Points on a hilly landscape, in no order, each with its height.
A climber steps from a point to whichever of its 2 nearest points has the largest rise for the distance, and stops where none of them is higher. Distance is the straight distance between rows; heights are no part of it.
<351> h=415: [5 -19 -5 3 2 -14 -5 -22 3 -1 1 -9 25 -5 -12 10 1 -4 -10 2 13 -15 6 -6 0 -11 -1 23 6 7 0 -22 -10 10 17 -5 15 6 -7 -16 -9]
<153> h=445: [-15 14 3 -1 4 -11 12 -9 10 -24 -16 -15 -2 2 13 2 -6 -13 -10 20 10 -15 -5 -18 -2 -27 -22 -23 11 -11 4 -17 -35 -12 -9 28 -2 9 8 -6 18]
<359> h=342: [10 6 7 1 9 -16 -22 0 6 1 -25 -2 -21 24 5 -1 27 3 17 7 -8 9 -7 -15 19 -11 -2 -21 27 -12 -7 0 14 -4 -23 2 -7 5 -5 22 3]
<112> h=302: [2 12 -16 0 -3 7 5 21 -3 8 -1 5 10 -7 -6 12 0 26 -18 2 5 19 -13 -2 -11 -8 -17 8 16 23 14 -24 -17 6 -2 13 7 9 -13 -21 13]
<503> h=270: [-30 0 6 -25 -8 -11 13 13 -3 4 -17 -2 6 -11 4 -25 24 5 -24 4 17 -17 7 0 19 8 -1 -18 10 6 -16 7 5 1 5 17 13 -5 46 -19 -3]
<1008> h=369: [19 16 -6 -7 -8 11 -27 -5 2 15 19 8 -1 -10 -30 -4 20 1 16 -5 -17 -3 0 0 3 28 14 0 -16 23 3 1 1 -2 22 11 -6 1 8 8 7]
<904> h=226: [1 8 10 12 -6 22 1 33 6 2 16 8 7 1 -11 -21 -26 8 13 19 15 4 1 17 8 -3 3 -1 -26 -2 8 -25 14 11 -7 -23 20 -14 13 -15 0]
<532> h=341: [-5 -7 4 19 0 -11 1 4 -3 -12 -7 -1 7 28 14 14 -25 8 2 -17 -1 2 -10 -27 2 -22 -10 1 3 -34 20 12 19 -9 -25 -19 -5 -6 -31 7 -16]
<1060> h=418: [-17 -13 -11 -4 7 -1 32 -1 -15 -11 5 6 8 -24 8 2 -17 -2 -29 -8 6 16 1 12 -10 -3 22 2 6 -4 11 13 -14 4 4 10 -7 10 17 -13 -11]
<704> h=519: [-12 8 -5 15 -4 7 20 21 -4 6 5 17 11 3 -2 -20 -24 -18 -9 8 -3 32 9 9 -13 -3 5 -19 -4 12 20 18 11 -5 -15 -10 5 4 2 -39 2]
<787> h=413: [-22 -10 -8 33 -6 0 11 -15 15 7 1 9 12 11 9 7 -29 -6 -8 3 -9 -3 6 -20 5 -33 -10 -9 5 -3 29 0 -11 -5 -3 -1 9 15 7 -17 -10]
<748> h=209: [19 13 2 18 13 5 2 17 16 -20 -7 6 -18 10 15 -5 -30 -8 5 29 4 26 2 1 7 -25 -1 -27 9 -11 7 -19 -4 -9 -33 -4 -6 6 -3 -5 8]
<741> h=452: [21 -3 -7 0 -11 -16 -26 4 -3 18 -8 20 13 20 -12 11 23 1 15 -9 -12 5 -1 -16 12 -25 2 -9 21 12 1 14 26 3 8 -3 -3 5 -8 2 5]
<500> h=499: [15 5 6 -18 -5 10 -20 17 -3 -8 17 0 -8 -1 -9 8 14 24 14 -16 -9 -14 -5 0 8 12 10 7 -25 -11 -4 -2 20 6 19 2 0 -28 -4 21 15]
<911> h=41: [-33 26 -4 -6 3 23 25 -2 -13 18 -21 -3 -25 -8 10 -24 -1 -24 -2 2 8 13 -3 15 -12 33 -12 -6 5 16 1 25 -11 -15 -21 0 -1 9 -6 8 -9]
<542> h=47: [-10 -2 -4 -14 -19 1 15 24 -16 16 -2 11 -7 -10 12 -6 4 15 5 -20 -19 -5 5 -3 9 -11 -3 -23 16 -3 0 37 19 1 13 20 -10 -7 24 9 12]
<920> h=329: [-8 8 -3 -33 -11 -13 12 19 -9 13 -18 5 9 -12 -1 -15 29 4 -22 3 5 -2 9 0 -1 7 -5 -17 18 19 -8 14 3 7 3 25 1 2 18 -19 12]
<288> h=160: [7 3 3 -13 -2 9 -8 -11 -3 -12 -6 -6 -21 -7 12 7 15 11 2 -3 -16 -8 -6 -8 14 6 6 -17 8 -8 -17 -6 -13 -7 11 36 -22 1 26 30 11]
<228> h=665: [15 -1 4 3 0 -8 -23 -5 3 -1 -6 4 11 35 -16 2 10 -12 12 11 9 5 -5 -21 2 -8 -8 8 -11 -2 14 -17 10 -2 -33 -21 7 2 -29 -6 5]
<488> h=392: [-2 9 -18 -5 -12 5 -4 4 -3 3 -1 -5 17 -3 -10 26 7 37 -12 -10 -2 -10 -21 -22 -12 -17 -27 10 16 10 14 -22 -22 11 1 25 3 6 -7 -8 15]
<712> h=331: [16 -19 14 10 13 -11 -6 -20 3 -11 6 -10 -9 8 9 2 -7 -33 12 13 -7 10 12 9 -4 2 26 0 -5 -4 -6 7 -2 -8 -1 -13 -6 7 3 5 -5]
<915> h=377: [-1 -13 0 -2 6 -15 -5 -32 4 -17 4 -10 20 -7 -15 -2 -1 -23 -17 12 20 -17 10 0 -11 18 13 29 -13 3 -1 -19 -15 -5 11 2 2 0 2 -18 -7]
<965> h=509: [-6 -1 9 8 15 -2 -8 -1 7 0 -11 -5 -9 15 6 -14 -4 -16 4 21 18 12 -2 4 11 8 3 3 -6 -8 5 -17 10 -9 -33 -29 7 -5 -7 -12 -26]
<573> h=307: [5 -13 1 11 2 8 -20 -14 4 -18 -8 -2 5 12 1 11 16 20 7 0 -8 -5 -18 -16 23 -6 13 10 -6 -9 -1 -28 3 -5 -8 8 4 -1 10 24 -9]
<997> h=469: [-17 -1 -7 8 -6 5 10 38 -9 19 -8 26 15 10 2 -20 -12 -5 -14 -6 0 34 3 -5 3 -18 -3 -16 11 -1 26 15 26 -10 -18 -10 8 -4 6 -30 -12]
<196> h=397: [7 -3 14 2 1 -2 -15 -8 14 27 4 -8 -11 7 -12 -13 16 -6 27 11 7 -21 8 12 10 2 -15 4 -15 5 -27 -1 9 3 18 -27 18 -7 6 7 -8]
<878> h=350: [0 -4 -7 34 -3 1 -3 -23 16 -7 -1 4 2 11 8 14 -13 -6 6 6 -15 -4 4 -16 11 -23 -2 -22 14 -1 19 -5 -20 -13 1 13 0 25 16 5 5]
<4> h=430: [-3 13 -6 -33 -10 1 0 23 -9 22 -14 6 -2 -6 -6 -9 32 23 -10 -5 7 -3 -11 -2 2 6 -22 3 18 21 -13 -7 3 7 2 9 5 -1 -3 -5 1]
<22> h=460: [-6 -11 6 10 -5 -16 5 -22 10 -16 5 -9 23 22 2 8 -23 -20 9 -4 7 -27 5 -24 2 -28 -18 8 -17 -23 9 8 6 -2 -3 -10 11 -9 -20 -5 6]
<1009> h=338: [37 -19 4 7 3 -26 -27 1 -6 -5 4 0 12 13 -11 24 -4 -4 10 0 -1 16 11 -7 -3 -27 23 3 12 -12 -4 -3 20 14 0 -15 -5 4 -29 -6 14]
<814> h=549: [-3 18 4 -26 -15 0 1 25 -6 16 3 4 17 0 -14 -6 17 14 -3 -6 5 -15 -3 4 -12 11 -18 6 -8 13 2 8 12 14 3 -3 7 -13 -28 -7 15]
<605> h=1: [-3 18 10 -15 -13 -1 5 16 -11 5 -7 0 -19 11 14 -4 3 17 11 -11 -16 -12 -5 -15 1 5 -14 -12 0 -27 2 33 24 -10 -13 9 -16 -14 -12 28 17]
<663> h=308: [20 12 13 -6 8 8 -5 -6 11 8 25 -7 -11 -18 -22 -11 -6 -16 17 20 7 -19 16 25 -7 12 3 -3 -25 10 -24 9 3 14 19 -7 12 -11 8 -10 17]
<114> h=300: [49 -15 7 0 19 -13 -18 2 0 -6 16 1 -3 -2 -5 21 -7 0 11 3 -2 20 5 19 -8 -16 26 9 3 -4 -16 -8 6 19 10 -15 -9 2 -19 3 4]
<792> h=500: [11 -20 13 -26 14 -16 10 -14 -5 -23 3 -27 -15 -11 13 -3 -5 -13 -6 8 19 -21 11 17 -12 19 8 15 -16 -8 -39 18 -4 9 12 -7 -10 -15 -9 1 -2]
<727> h=183: [13 13 2 -3 4 10 0 0 6 0 10 -6 -2 -17 -10 0 -2 4 1 19 11 -2 1 13 -1 2 -7 -1 -4 16 -7 -28 -24 6 9 9 7 5 10 -8 10]
<236> h=154: [-2 17 -4 -4 -1 17 1 -6 11 -1 10 -16 -4 -26 3 7 -9 4 -3 -1 8 -29 6 11 -8 11 -17 3 -8 14 -12 -2 -36 8 23 17 0 5 0 8 16]
<306> h=135: [0 -4 -2 -1 -19 12 12 36 -1 18 17 15 12 -10 2 0 -20 12 5 -12 -9 -6 17 3 11 -36 -3 -12 -4 -6 1 15 10 14 26 6 13 -10 16 -10 17]
<1268> h=495: [0 -7 -17 1 -8 -4 1 -18 7 1 4 -11 25 3 -11 35 0 20 -10 -14 7 -25 -6 -13 -12 -24 -26 24 0 8 12 -15 -24 15 16 9 7 4 -22 -9 8]
<1210> h=87: [-11 4 6 9 1 9 11 -11 0 8 -13 6 -26 3 14 -8 -7 -28 18 1 -17 12 6 -5 11 6 3 -16 11 0 2 34 -4 -16 -3 -3 -10 13 9 19 -18]
<845> h=475: [-6 -2 -5 21 1 2 15 0 13 5 12 8 8 3 -5 -7 -33 -17 0 9 4 14 5 7 -6 -13 -5 -4 -5 6 16 -1 -8 -2 -5 -15 10 11 -8 -29 -3]
<329> h=552: [19 0 -5 -9 -10 -2 -1 8 -5 1 22 3 25 2 -13 14 -12 -3 -1 -3 -8 -6 9 -10 -18 -7 1 4 -5 11 11 7 1 12 14 4 1 -2 -19 -17 23]
<83> h=340: [16 13 8 16 2 15 -16 -23 11 8 17 4 -16 -2 -13 -3 4 -11 26 3 -13 -5 3 8 4 23 10 5 -13 8 4 1 -7 -1 15 -15 2 4 5 22 -6]
<950> h=366: [10 -3 -4 -5 12 4 -20 -9 2 -28 5 -9 2 -3 -8 18 16 21 -4 3 6 0 -21 2 2 14 9 19 -10 -8 1 -45 -9 -4 -7 8 -7 -9 -5 18 -11]
<916> h=62: [-9 6 -1 3 19 10 8 -15 -8 8 -15 -11 -39 0 19 -13 -4 -29 13 7 3 7 0 11 -4 22 -9 3 8 -2 -13 26 -13 -17 -20 -18 -10 7 -15 21 -21]
<896> h=543: [33 2 16 -6 -7 2 -23 15 4 -9 22 7 -3 10 -16 -3 7 1 21 12 -11 -7 9 5 15 4 15 -3 -34 -10 -7 -1 24 1 16 -8 1 -27 15 7 22]
<1168> h=291: [8 4 13 -19 -6 -15 -5 -6 16 27 5 -4 6 -6 -21 -22 12 -12 10 13 15 -30 23 16 -2 15 -14 -4 -22 25 -30 19 9 18 31 -10 15 -8 6 -23 16]
<1018> h=467: [20 -2 -8 -24 -18 -12 -25 5 -10 -10 11 8 33 7 -25 24 15 21 -10 -16 -2 -14 0 -20 -8 -13 -8 12 -9 11 7 -11 7 15 18 20 -6 -5 -19 -16 30]
<339> h=261: [0 18 -9 -9 10 2 13 4 -11 10 -26 -19 -23 -11 19 6 -4 -1 -4 1 9 6 0 6 -12 -3 -32 -5 32 2 -14 7 -19 1 -15 7 -14 9 -22 13 2]
<737> h=480: [3 -1 20 7 19 -11 -6 -25 20 -9 -17 -19 -29 7 21 -1 1 -20 24 19 7 -7 10 6 23 -16 -1 -18 10 -22 -25 -11 -7 -6 -7 -6 0 5 12 17 -5]
<137> h=319: [-40 2 -18 9 -7 24 31 17 -12 7 4 2 26 -13 -2 -14 -13 17 -37 -15 11 8 -11 3 -10 8 7 4 -10 16 34 2 6 6 3 1 22 -2 3 -19 5]
<734> h=548: [5 -12 -12 -4 -16 -12 -11 -10 -12 15 -5 15 26 14 -16 3 27 0 -4 -16 -15 4 -9 -24 4 -3 2 5 9 9 22 1 16 -1 9 1 1 6 -7 -5 -1]
<380> h=545: [13 -33 15 -23 4 -33 2 -27 3 -29 -3 -20 11 -2 19 4 -8 -22 -10 -7 3 -27 22 4 -13 -5 4 13 0 -14 -26 15 9 12 23 5 -8 -8 1 -2 0]
<337> h=337: [-15 4 -7 -21 -4 -5 -1 -7 -2 11 -10 -5 3 -14 2 -2 40 22 -13 -8 6 -17 -18 3 12 22 -17 14 14 12 -20 -9 -4 3 12 14 6 3 11 3 -14]
<1231> h=323: [12 14 10 1 10 17 0 -4 0 2 17 -9 -21 -16 -14 -13 5 -8 21 10 9 -1 4 30 -7 31 10 7 -27 3 -16 11 -5 3 7 -19 -2 -8 4 14 -5]
<1034> h=398: [-8 -6 -7 -31 1 -12 23 0 -15 14 -24 -9 -19 -12 32 4 7 3 -13 -19 6 -3 -3 10 -24 6 -19 3 31 3 -23 37 -8 5 -2 3 -22 1 -27 8 -10]
<841> h=64: [-32 5 0 -7 0 10 16 11 -9 28 -15 3 -10 -10 2 -26 10 3 -6 -8 6 18 -5 11 1 25 -2 3 12 10 1 17 5 -5 -8 -9 7 -4 9 -3 -24]
<1233> h=274: [12 7 -8 33 3 3 -3 -2 18 -16 -6 7 -5 21 9 14 -21 0 1 14 -16 23 -4 -18 8 -37 -7 -25 15 -1 24 -20 -11 -6 -23 6 -6 24 -2 -8 15]
<1093> h=539: [-15 11 -18 6 1 13 4 -14 0 -10 8 1 13 -23 -17 8 0 14 -28 -15 -3 1 -16 -2 -13 28 16 12 -8 12 22 -19 -20 -3 15 16 -13 8 11 -5 2]
<934> h=163: [16 -19 -7 -6 -15 -8 -1 26 -9 9 23 20 20 -14 -4 14 -10 16 2 -24 -16 4 4 4 2 -28 14 2 4 -5 3 15 22 21 35 0 -1 -10 5 -4 4]
<709> h=572: [8 -2 8 24 16 -4 -20 -2 14 -11 -10 12 -2 35 2 1 -12 -13 6 16 7 20 -7 -11 10 -15 -1 -2 2 -11 11 -20 18 -10 -39 -28 2 1 -26 -8 -16]
<1137> h=182: [-37 0 -24 19 1 17 23 8 -8 -3 -15 4 2 -8 11 2 -4 20 -34 -9 1 28 -24 0 -1 9 -2 4 11 5 27 -14 -15 -12 -24 1 -2 17 7 -4 -17]
<716> h=79: [-16 17 3 -26 -16 12 22 14 -1 17 -12 -6 -14 -12 12 -12 10 12 2 -15 -12 -18 6 -3 9 9 -18 -16 9 9 -15 26 5 8 11 20 0 -12 10 17 16]
<1247> h=126: [18 5 8 -36 13 -13 9 10 -16 -18 -9 -13 -17 -7 14 -1 5 -6 -7 -5 5 5 11 15 -22 19 -1 -5 8 3 -13 29 2 9 -8 10 -27 -6 -19 8 16]
<1151> h=426: [-6 7 20 2 12 -4 -6 -6 17 12 -1 -18 -33 9 8 -17 0 -16 34 8 2 -16 7 22 6 -3 -17 -4 -13 -15 -29 12 5 -1 -1 -34 7 -10 -3 14 -13]
<126> h=364: [7 -7 2 24 -9 -2 -4 0 12 2 7 19 26 8 -33 -22 -14 -13 -9 19 6 18 17 -3 8 5 24 3 -12 1 11 -17 13 0 7 -6 9 4 34 -30 -7]
<534> h=365: [-14 -5 -6 33 5 -1 -1 -30 10 -2 -5 9 -1 15 3 0 -4 -24 0 -5 -14 7 -5 -16 1 15 9 -1 -4 -4 21 7 2 -25 -19 -12 2 16 -1 7 -23]
<539> h=409: [5 -14 1 32 1 -12 -4 -20 10 -7 -1 -2 8 31 5 24 -30 -10 9 -9 -1 -9 5 -26 -2 -41 -16 2 1 -19 17 -4 -2 -8 -12 -13 2 11 -32 -4 0]
<977> h=577: [23 6 14 5 -17 8 -22 20 8 22 16 13 1 13 -27 -11 -2 -4 33 14 -8 -4 11 11 4 -5 0 -8 -25 3 -3 1 24 10 4 -23 14 -15 0 4 15]
<207> h=435: [-23 -19 -6 5 2 -8 -3 -22 -2 19 -11 -9 -10 -14 19 4 22 12 2 -21 5 -10 -6 7 15 -6 2 11 35 4 -34 1 -1 3 13 9 7 9 16 17 -42]
<546> h=212: [-6 -5 7 -18 -3 -15 -16 -14 -4 -23 -12 -3 7 -3 4 7 28 6 -10 1 -10 -23 -7 -24 20 5 11 -19 0 -16 -9 -4 2 -10 13 43 -12 1 42 12 11]
<981> h=244: [-19 15 11 13 -2 23 13 17 8 15 3 -2 -6 0 2 -23 -23 -4 12 11 18 -8 11 22 0 5 -11 0 -17 4 -1 -5 -6 0 -11 -25 24 -16 -3 -6 -10]
<1016> h=503: [5 -14 11 -7 -1 -17 -2 -26 5 -16 2 -15 10 10 14 4 -3 -23 4 -2 0 -36 15 -9 -9 -7 -4 4 -5 -14 -9 17 -1 -9 15 1 1 0 -5 8 3]
<1237> h=459: [12 -2 -4 -22 -18 -16 -21 -10 -10 -2 -5 2 26 23 -20 9 37 2 -1 -14 -4 -19 -6 -30 -6 1 -13 9 -12 5 16 -1 9 3 -1 9 -1 -7 -14 1 19]
<604> h=419: [-23 -12 3 -2 -8 -10 10 20 -9 13 -7 16 10 9 5 -21 -1 -17 -7 -9 -4 4 11 -5 6 -5 8 -9 0 -11 6 28 30 -13 2 -14 10 -7 14 -22 -13]
<1189> h=251: [45 -6 1 -9 5 -5 -17 2 -5 0 24 5 -10 -11 0 28 -4 8 11 -16 -16 5 6 8 -5 -16 9 -3 14 6 -15 6 -7 23 24 13 -22 -2 -16 12 15]
<251> h=420: [11 -5 9 12 20 -3 -24 -24 18 5 -15 -7 -21 15 10 4 16 -10 24 14 -7 4 1 2 28 -7 17 -8 20 -6 -13 -14 3 -4 -13 -5 6 20 3 21 -3]
<338> h=264: [24 13 4 7 2 10 -28 17 1 -10 -12 9 -13 22 -3 3 17 15 7 19 -11 27 -16 -11 19 -6 3 -13 9 -1 11 -25 9 -9 -25 -5 -9 0 -3 16 5]
<843> h=389: [-1 -9 6 11 -9 2 4 0 0 11 5 14 6 -2 -13 -23 4 -12 6 -4 2 3 8 -3 13 5 11 -3 -4 -2 9 7 16 -3 8 -11 11 -1 22 -4 -10]
<813> h=259: [-4 -9 9 2 -2 -14 -16 -9 0 -18 -17 -5 8 5 -5 0 23 0 -5 7 6 -9 -4 -14 25 2 14 -5 -1 -16 -3 -17 5 -9 3 16 5 4 29 10 -11]
<985> h=24: [-10 12 1 4 -24 15 7 19 -5 13 6 14 -12 1 13 -7 -5 6 15 -22 -29 -4 2 -12 -4 -2 -1 -17 1 -3 6 43 14 -8 6 7 -4 -1 -1 23 15]
<1027> h=239: [-37 -12 -18 28 7 14 14 -17 -5 4 -12 0 -2 -8 13 4 -5 7 -20 -15 1 7 -20 -3 6 3 -7 11 19 -2 9 3 -17 -18 -13 5 -3 22 12 10 -38]
<705> h=271: [18 -10 17 -29 -8 -27 -16 -21 12 8 -2 -7 -5 6 -16 -11 29 -7 3 15 9 -18 20 9 10 17 0 1 -21 15 -39 10 11 14 28 3 -1 -12 18 -12 18]
<1289> h=228: [11 26 -12 8 -5 10 -11 5 9 2 -7 2 0 5 -8 -1 3 9 8 20 2 9 -7 -6 -3 -14 -21 -6 2 15 7 -29 -26 -2 -16 13 7 14 3 -12 22]
<1171> h=162: [0 -11 4 -4 -7 -9 22 20 4 -5 8 5 12 -7 8 3 -30 0 -3 4 6 2 14 3 10 -49 -3 -17 3 -13 -5 2 1 16 12 9 9 -7 23 -25 11]
<154> h=276: [-14 -1 -1 13 11 -2 12 14 -3 -13 -12 5 -17 9 25 7 -24 7 -9 -4 3 25 -12 -5 1 -9 -5 2 11 -22 13 8 -4 -13 -28 -11 -7 1 -14 1 -25]
<363> h=306: [17 -3 16 6 14 -5 4 -5 2 -14 14 -10 0 -1 1 5 -25 -21 11 13 9 -4 12 9 -20 -7 1 11 -18 -8 -1 -3 -7 4 -7 -15 1 -6 -21 -2 6]
<28> h=367: [-28 -13 -7 -7 -3 -6 31 26 -15 10 -6 10 22 -12 4 -10 -4 4 -32 -13 5 14 -7 8 -8 0 5 4 13 2 7 9 2 3 0 4 10 0 4 -27 -8]
<1288> h=211: [26 8 -4 13 9 18 -7 35 2 -16 6 14 -19 1 3 3 -8 14 3 21 -5 39 -10 5 6 -7 10 -13 1 -6 3 -33 0 -6 -24 1 -8 3 10 5 9]
<1005> h=184: [3 -18 9 -6 -7 -4 12 22 4 -12 14 1 18 -7 -2 -2 -30 9 -8 13 23 1 12 10 12 -29 12 6 -8 -16 -9 -23 4 14 12 -2 12 -25 27 -20 4]
<773> h=286: [6 9 0 8 8 12 0 -3 8 -6 28 -15 6 -11 -7 4 -30 -1 7 19 16 -11 2 15 -14 -3 -16 19 -29 -2 -2 -16 -22 9 -4 -13 15 -11 -23 -9 14]
<866> h=120: [-17 18 0 -15 -10 22 20 7 -1 9 7 -9 -13 -31 14 3 -12 21 -1 -20 0 -31 3 11 -1 -3 -25 -9 1 13 -20 9 -17 11 22 27 2 -9 5 16 10]
<948> h=568: [1 -5 -7 17 -4 -4 -8 -13 -2 -12 8 4 19 28 -9 11 -7 -8 0 -2 -13 -1 -13 -28 -15 2 1 9 -17 -11 31 -2 1 -9 -13 -9 -1 3 -28 0 6]
<654> h=361: [0 -6 -4 -4 10 -2 -13 -24 -1 6 -10 -11 -14 -16 4 7 28 13 -7 -11 6 -9 -10 9 6 19 7 23 33 15 -26 -16 -9 2 8 11 -1 14 6 16 -27]
<350> h=462: [4 -17 19 -15 18 -15 7 -8 2 -5 -2 -22 -16 0 21 -9 -8 -10 12 0 18 -15 10 24 -6 -5 -5 17 -6 -21 -40 12 11 4 -1 -33 3 -13 -13 4 -16]
<96> h=354: [14 -25 5 6 24 -18 -12 -38 3 -20 8 -14 7 -2 -8 -11 -2 -32 -3 7 2 -4 15 12 -8 29 39 23 -11 -8 -12 -6 2 -5 12 -7 -10 3 4 1 -14]
<640> h=657: [0 2 -13 -6 -14 -5 4 7 -18 3 12 17 28 10 -17 -5 13 -11 -20 -12 -17 16 -5 -17 -17 22 17 2 -7 9 34 13 11 -8 0 5 -10 4 -8 -12 13]
<621> h=206: [4 -15 2 5 -1 7 2 21 5 -11 12 2 17 2 -7 -2 -19 21 0 14 19 10 -7 6 17 -12 2 14 -21 -21 0 -45 8 6 0 -16 19 -23 6 -9 -9]
<1067> h=449: [-15 18 2 21 1 23 -1 15 8 -1 -9 7 -13 13 6 -12 -8 -6 5 12 -4 21 -9 4 2 21 -9 -8 -10 2 12 -6 2 -19 -31 -19 0 -1 -4 6 -14]
<184> h=385: [25 -11 8 13 5 -23 -25 -4 6 22 -8 12 8 21 -10 9 9 -20 20 3 -5 21 13 -4 4 -26 9 -7 22 5 0 10 26 7 -6 -20 1 13 -26 -7 3]
<98> h=468: [-5 13 -28 -2 -9 19 -3 3 -3 14 21 6 8 -21 -23 12 6 27 -9 -29 -15 0 -17 0 -14 29 14 18 -6 19 24 0 -10 3 29 13 -9 1 -16 5 -2]
<1181> h=201: [29 -26 -10 -7 -2 -10 -12 8 -7 -7 18 9 11 -5 1 37 -2 19 5 -34 -25 4 5 1 -1 -29 18 0 16 -6 -7 18 11 15 29 13 -19 -4 -4 10 6]
<1072> h=289: [-37 -11 -12 17 14 0 5 -27 -1 -7 -13 -6 3 -8 -3 5 14 2 -24 -12 12 -1 -25 2 2 29 16 21 7 -3 6 -15 -12 -16 -11 -1 -3 18 17 11 -46]
<945> h=434: [5 13 -2 -24 4 13 -13 8 -2 -7 15 -11 -5 -12 -8 7 12 34 7 -10 9 -11 -15 5 4 20 -2 16 -9 2 -13 -25 -9 6 9 8 3 -19 -5 15 1]
<1038> h=80: [-21 0 7 -29 3 -1 20 15 -17 6 -8 7 -17 -17 7 -26 26 -2 -9 -6 5 15 10 20 2 31 22 -9 0 3 -9 26 19 4 -1 -2 -9 -8 26 -1 -11]
<1169> h=410: [11 7 -11 -2 -6 11 -18 10 1 19 21 9 10 -7 -30 6 18 18 7 -7 -8 8 -11 1 -7 14 9 22 -7 23 8 -15 7 10 18 -8 3 -2 -12 -5 -3]
<836> h=472: [-19 -6 -16 3 7 13 20 -17 -11 -12 6 -5 -3 -33 4 12 -16 12 -17 -12 1 -2 -3 12 -10 14 17 11 -2 4 0 -1 -27 -2 14 15 -10 8 12 3 -18]
<487> h=402: [-12 -5 -2 34 11 21 3 -13 5 -10 9 5 -19 9 11 0 -11 -12 9 2 -7 22 -4 5 -1 32 15 -1 -11 -5 10 4 -1 -19 -24 -22 -9 15 2 21 -25]
<862> h=544: [-24 -14 -9 -15 -2 -6 16 -10 -8 19 -20 -14 -14 -15 25 -1 10 7 1 -25 6 -16 -5 12 -2 0 -22 7 31 3 -37 22 -6 7 12 -1 -2 1 0 18 -30]
<1199> h=578: [-2 16 -4 -4 -3 0 8 21 -10 -1 4 15 11 2 -5 -17 -1 -19 -17 12 -11 26 4 -4 -23 20 18 -16 -6 13 25 14 12 -8 -10 2 -7 4 -2 -20 19]
<1198> h=240: [-8 -10 13 -32 -9 -25 2 -12 5 -10 -14 -6 3 0 2 -13 35 -1 -9 13 12 -32 9 -4 7 6 -4 -4 -4 1 -24 -2 4 2 13 15 5 -13 23 -12 3]
<1003> h=116: [8 9 3 2 8 9 -2 -16 1 9 -7 -3 -31 -12 12 1 3 -13 13 3 -18 5 2 7 0 3 -2 -21 22 3 -11 17 -17 -7 4 24 -19 15 19 23 2]
<209> h=200: [-15 1 -15 14 7 20 16 16 -13 0 -21 12 -19 -5 25 5 -11 21 -16 -2 -6 42 -22 2 8 -4 -2 -2 26 0 5 -9 -7 -9 -31 7 -9 8 -5 9 -17]
<1201> h=175: [3 24 -2 -21 10 4 22 12 -20 -19 -16 -13 -25 -11 21 7 -8 1 -8 7 9 11 -2 12 -23 9 -9 -4 14 -1 -4 5 -19 2 -28 19 -24 -1 -20 13 20]
<1179> h=628: [12 13 5 -1 -15 -2 -8 26 -5 22 14 14 19 10 -27 -6 2 6 13 0 -1 -3 5 -5 0 -11 -10 2 -13 11 7 9 19 16 3 -14 19 -12 -19 -12 24]
<830> h=602: [-2 7 8 -1 20 -14 2 -16 8 -25 -21 -19 -16 2 29 10 -4 -11 5 19 3 -14 1 -2 13 -23 -9 -22 17 -17 -14 -22 -22 -8 -10 25 -4 13 15 13 8]
<622> h=330: [-10 -11 -3 24 5 2 -9 -37 5 -13 5 -7 4 3 -2 13 6 -6 -3 -8 -4 -11 -12 -7 -4 23 15 15 -7 -5 15 -13 -17 -17 -6 -2 -4 14 2 16 -22]
<282> h=97: [-11 -3 5 -32 10 -9 22 11 -23 -8 -8 4 -14 -14 9 -22 10 -22 -15 -1 -1 19 11 8 -22 25 19 -11 -3 5 -2 31 10 -6 -11 3 -17 -9 -1 -5 6]
<301> h=590: [-2 -10 -16 20 -7 2 -2 -24 6 -15 16 -5 23 12 -5 33 -10 12 -9 -7 -14 -10 -9 -16 -13 -5 -6 21 -23 -2 38 -20 -18 -1 2 3 0 10 -14 -6 12]
<661> h=283: [-21 14 -9 20 -10 32 23 21 -9 1 9 15 5 -5 2 -9 -18 23 -18 -6 -15 27 -10 -2 -11 7 5 -4 -12 8 32 -1 4 -5 -7 8 3 -3 12 -2 9]
<833> h=265: [-10 30 10 16 0 14 2 3 14 3 7 -19 -2 1 -7 -11 -16 -11 13 23 20 -23 8 15 -10 10 -27 5 -30 -2 3 -21 -18 -1 -14 -20 19 -9 -15 -4 16]

For each start below, name the point where the climber stops.
<1181> -> <734>
<1027> -> <228>
<911> -> <862>
<209> -> <380>
<916> -> <1179>
<705> -> <1093>

Call two points neighbours if one is among the 2 nearest of the other. Go from one point of each pair to the other, from neighbour to neighbour, staying as high as possible. Name the lowest point that can't be avoided.
<228> / <301> -> <948>
<734> / <862> -> <337>
<1179> / <704> -> <1237>
